Points, in no order, along strands that fork and pass close to each other.
In the rows, 128 means zero.
Two points are linked if the straight distance between their rows is under 127.
fud: [138 144 144 126 108 103 147 153 102  59 165 137 114 186  85 117 108 169
 115 117 108 171 148]
zavud: [119 121 144 134 153 145 129 105  97 102 160 154 122 144 132 134 111 113
 110 133 114  78 160]
ven: [197 151 122 105 166 160 163 173 104 117 117 103 146 128  53 151 154 150
 134 146  95  99 166]
ziz: [148 162 134 115  94 137 135 143 112 130 100  76 205 109 136 110 159 135
 150 108 135 105 187]
gilip: [117 114 141  91 154  84  72 137 184 124  96 164 153 158 163 131  62 141
  99 105 167 158 171]
mige: [ 76 124 132 166  66 140 119 112 141 146 193  93 143 111 174 111 112 105
 115 172 114 114 141]
vobip: [127 140  99 134 152 119 100 131  87 140 150 117  70 171  89 160 129 129
 165 127  55 144 101]
medes: [151 117 125  88  90 108 185 150 199 101 111 113 132 134 123 145 148 112
 128 121 155 110 139]
basi: [148 152 129 143 128 139 184  99  76  98  94 132 122 139  93 102 110 146
 142 100 119 214 115]
Taso: [ 94 134 108 112 120 126 129 141 114 137 167  82  67 167  64 100  99 122
 144 141 137 163  91]
Menip: [ 74 134 104 159 111 159 130 108 129 166 107 127 111  86 150 135  98 190
 181  99 160 116 138]
keben: [151 108  90 212 158 175 113  97 118 103 149 139 146 133 165 152 181 157
 142 203 117  60  95]
sepuf: [164 157 101  98 130 122 156 114  85  91 102 153 137 135 131 149 130 179
 134 101  84 136 176]
fas: [122 111 152 117 173 155 109 164 143 185 115 148 107 106  91  98 133 111
 107 135 208 109  95]
rur: [132 158 116 151 100 154 107 139  95 165 124  65 178 106 150  79 172 119
 147 157 132 101 135]
Kegag: [142 145  92 129 150 131 143 116 113 175  86 134  74 106 104 130 179 104
 171 107 110 166  82]
med: [101 136 127 141 156 107 123  86  98 134 114 186 126 105 154 100 139 148
 122 102 167 137 142]
sefem: [103 120 146  90 150  75  97 170 194  82  93 133 147 183 171 142  78 105
 130  92 182 181 154]
kelib: [144 128 124 158 117 169 134  90  69 112 124  97 178 124 171 138 176 107
 114 193  62  78 110]
nuta: [140  92 136 100 127  96 120 108 139 100 134 146  80 123 163 167  80 114
 103 100  79 157  85]
sek: [129 105  78 112 148 140 107 123 144 159 171 173  47 120 146 174 123 151
 119 145  88 129 153]
somuk: [159 111 117  83 156 124 151 117 155 105  48 130 160 126 136 139 108  93
 114 128 168 150 102]
nozog: [150  90 122  86 110 130 149  99 128 106 108 154 104 122 144 148 110 111
  90 163 102 154  42]
Zusa: [ 79 119 141 147 110 112 121  93 162 130 184 140 115 161 139  89  60  75
 112 133 138 160 124]
nuzo: [174 156 142  98 152 124 152 168 154 135  74 155 145 163  63  86 137 155
  89 140 172 188 141]
pemez: [153 134 127 137 167 140 156 159 124 110 107 129 136 126 102 170 172 172
 164 114 111  54 165]
binu: [121 112  96  89 131 123  95 101 154 134 165 180  93 138 171 170  92 122
  97 139  64 157 139]
faral: [119  89 102 216 112 159 103 113 133 129 150 110 163 128 197 136 184 129
 137 202 123  73 118]
Tatid: [133 154 131 167 117 126 139  61  98 129 133 121 147 126 170 107 208 123
  92 164  73 125 101]
Zava: [107 134 121 152 123  97 110  95 161 157 192 174 113  97 180 102 140  85
  65 147 129 146 157]
seze: [153 127 133 113 162 118 149 157 134 107  78 115 154 108 112 173 163 126
 181  86 138  69 178]
mub: [149 125 146 128 151 159 117 147 125 172 100 144 148 104 127  70 161 117
  75 168 175 119  88]
Viz: [102 116 157 187 133 138  98 151  87 153 157 160 122  81 142  79 174 146
  89 144 186  91 159]
pemu: [175 162 154  84 115  93  88 167 116 146 138  99 164 173  95 104 112 120
  95 128 114 164 147]
neso: [151 127 163 110 117 146 125  98  83 134  96 117 188 101 153 120 105 103
 111 142 119 111  81]
gilam: [148 110 146 108 127 131 170  84  80  83 115 166 104 147 103 125 130 111
 105 157  94 149  72]
safof: [117 105 138 144 126 135 128 125 120 131 101  71 154 101 132 139 107  82
 182  89 132  90 108]
rufoz: [165 148 109 128 126 152 171 116 124 116  66 115 156 124  79  97  99 157
 127 124 124 240 120]
rovup: [ 82 117 101 171 128 155  93 124 129 156 150 134 132 113 173 142 108 175
 173 140 143  69 184]
Gik: [110 133 133 157 127 118 104  71 107 155 161 154 111 109 184 113 167 100
  82 167  65 136 114]
pasu: [146 136  85 158 162 143 131 100  98 149 116 134  79 138 100 145 155 129
 168 125  87 133  74]
pakon: [124 126 162 116 123  74 104 136 172 176 182 165 125  99 126 115 156  87
  56 106 133 147 147]
vose: [121 118 153  93 115  79 110 197 177 106 146 111 129 143 119 185  89 134
 147  66 133 151 167]
Zuve: [115 142 161  97 115  92  79 187 148 110 158 121 136 180 111 121  65 113
 115 100 121 159 145]
turi: [124 122 146 160 143 122  95 125 100 132 164 136 134 102 112 151 147 117
 134 133 105  77 132]
sav: [140 126 112 135 118  92 162 167 171  92 156  87  76 157  77 158 174  95
 143 102 109 122 111]
zubiv: [160 121 115 113 128 101 163 137 143 122 100 143  83 104 135 177 147 145
 182  59  95 126 123]
bena: [135 153 134 146 168 131  58 137  84 185 183 124 116 115 119 144 175 115
 129 129  76 101 147]
tema: [ 79 134  93 119 120 139 111 129 130 158 191 113  69 171 105 122  90 134
 143 168 133 133 129]
zugo: [168 153 126  72 112 136 126 162 129 143 132 101 135 152  87 135 143 129
 107 141 120 176 101]
Gelu: [140 146 131 119 140 145 154 149 162 103  49 119 173 164  79 111  91 160
 118 159 175 224 136]
sezo: [149 118 163 103 143 116 138 155 145  60  69 112 162 178 115 135  65  93
 100 139 151 157 100]
bedag: [ 85  93 150 140 113 134 119 139 180 132 144 102 136 107 101 133 101 110
 125 131 182 122  95]
vobig: [ 68 111 126 129 115 119  98  91 160 149 137 161  99 147 151 100  41 130
 115 110 168 182 120]
kir: [165 120 120  91 171 126 134 104 150 152  54 146 130 108 141 117 129  80
 135  79 164 163  95]
bego: [128 141  59 173 144 171 136  88 101 120 128 135 129 140 179 125 164 189
 136 178  87  91 136]
rup: [121 100 157 108 133 112  84 120 181 134 129 167 153 112 169 151  52 108
  96 124 158 125 140]
laver: [ 97 125 142 157 123 123 113  71 101 117 131  88 149 118 149 138 100  79
 181  88 102  84  89]
gekik: [162 162 161 114  99 128 168 159 153 148  99 108 199  88 131 109 165 143
 121 123 152 105 158]
keveg: [ 91 110 160 153 119 118 115  76 129 122 164 116 123 138 155 108  66  72
 145 101  90 139 101]
Sozup: [140 111 169  93 125 132  90 101 124 119 119 141 190 114 172 135  57 115
  93 140 123 100 130]
mufo: [167 134 115 101 136  99 159 111 116 110  81 183 112 113 142 142 143 160
 161  75  86 153 146]
lino: [107 118 152 136 137 128 108 167 161 190 149 124 114  80 104 111 121 116
 137 105 178  95 105]
tate: [171 134 134  93 111 156 153 147 129 140 104 133 156 110 126 103 177 128
  85 175 153  97 123]
filu: [131 112 137 116 145 127 139 169 160 154  76  81 144  90 110 171 140 104
 193  68 145  73 125]
mitaf: [ 76 125 149 137  80 126 140 135 162 112 151 115 132 127 117 123  92 163
 132 117 165 127 127]
ruru: [155 152 132  90 124 132 151 114  80  73 137 179 110 179 110 120 114 179
  95 136 118 151 173]
Siza: [118 125 132 163 151 158 138 156 108 136 120 133 143  99 141 112 190 127
 144 141 198  71 161]
pido: [127 118 120 152 128 101 142 153 165  77 157 102  86 159  98 196 143 128
 173 107 105  91 135]
lunid: [110 170 114 167 116 129 189  81  94  87 130 118 125 169 102  96 131 155
 147 116 142 151 158]
Sove: [147 121 142 119 122 172  94  87  54 145 106 100 153 103 161 135 141 110
 142 155  83 102  86]
Zag: [ 68 121 172 141  96 139 118 125 124 128 118 164 130  86 130 131  75 197
 156 105 162 121 122]
rigo: [ 95 120 112 150 123 157 111 165 143 151 128 124 149 102 159 135 145 165
 156 149 186  66 187]
rivuk: [143 115  93 115  97 120 179 117 169 107 110 102 123 116 149 147 145 125
 154 102 123 128 131]
rof: [105 123 144 135 116 126 146 155 113  70 166 128  77 185  66 120  95 124
 131 128 137 156 108]
dag: [ 89 140 135 151  72 134 105 136 125 194 156  71 164  91 146  86 121 131
 130 140 148 130 115]
zupuf: [138 137 149 123 109  77 141 146 162 138 164 120 107 117  87 134 180 115
  86 100 115 122 125]
kotu: [ 99 122 146 173 130 136  87  99  82 170 139 177 135  78 180  68 138 143
 120 126 134 119 135]
Sol: [123 137  80 129 162 163 119  89  81 113 135 138 120 167 155 109 138 153
 145 164  96  93 173]
kora: [113 112 142 128 108  87 134 174 156  75 176 124 124 146 116 184 114 128
 134 101 117 108 186]
kosat: [165 108 120  87 138 100 153 172 165  68  98 119 125 191 110 120 117  94
  62 153 146 176  91]
Vek: [154 130 111 113 149 135 158 123 136 175  78 110 125  75 130 100 168  82
 155  90 136 133  99]
kuzav: [152 166 121  98 155 119  54 141  73 180 150 115 110 131 101 143 155 127
 154 110  67 148 115]
teli: [ 96 114  78 112 108 156 125 127 134 164 172 147  48 123 101 134 120 177
 112 171 127 147 124]
zurad: [ 81 145 139 157 168 138 151  92  91  96 123 159 121 153 109 101 121 135
 159 120 179 139 131]
bibi: [151 116 134  99 115  86 186 154 195  72 121 148 117 157 109 123 142 103
  84 112 159 170 116]
dup: [ 94 101 101 209  81 127 129 126 147 139 153  84 153  97 187 124 154 136
 137 170 133  81 124]
vevi: [168 161 112  95 117 179 148 169  87 155 121 101 125 124  75 143 156 171
 137 140 101 131 140]

A fork is a point with three links, a tip a point with one. Leave the first point through the second and follow the links. Name the first fork or tip that comes.
zupuf / sav => vobig
rovup / rigo => nuzo
Zava / Gik => sefem
ruru / fud => gilam

Name the points in between on the shortest way along the links from the first point to the second, in order.
keveg / ven => laver > safof > filu > seze > pemez
sefem / zugo => gilip > rup > Sozup > neso > Sove > kelib > Tatid > Gik > Zava > pakon > zupuf > sav > pido > kora > vose > Zuve > pemu
rivuk / faral => medes > bibi > kosat > sezo > somuk > kir > Vek > Kegag > pasu > vobip > kuzav > bena > turi > zavud > Sol > bego > keben
Viz / ziz => Siza > rigo > rovup > Menip > Zag > mitaf > bedag > lino > fas > mub > tate > gekik
Menip / rufoz => rovup > rigo > Siza > Viz > kotu > med > zurad > lunid > basi
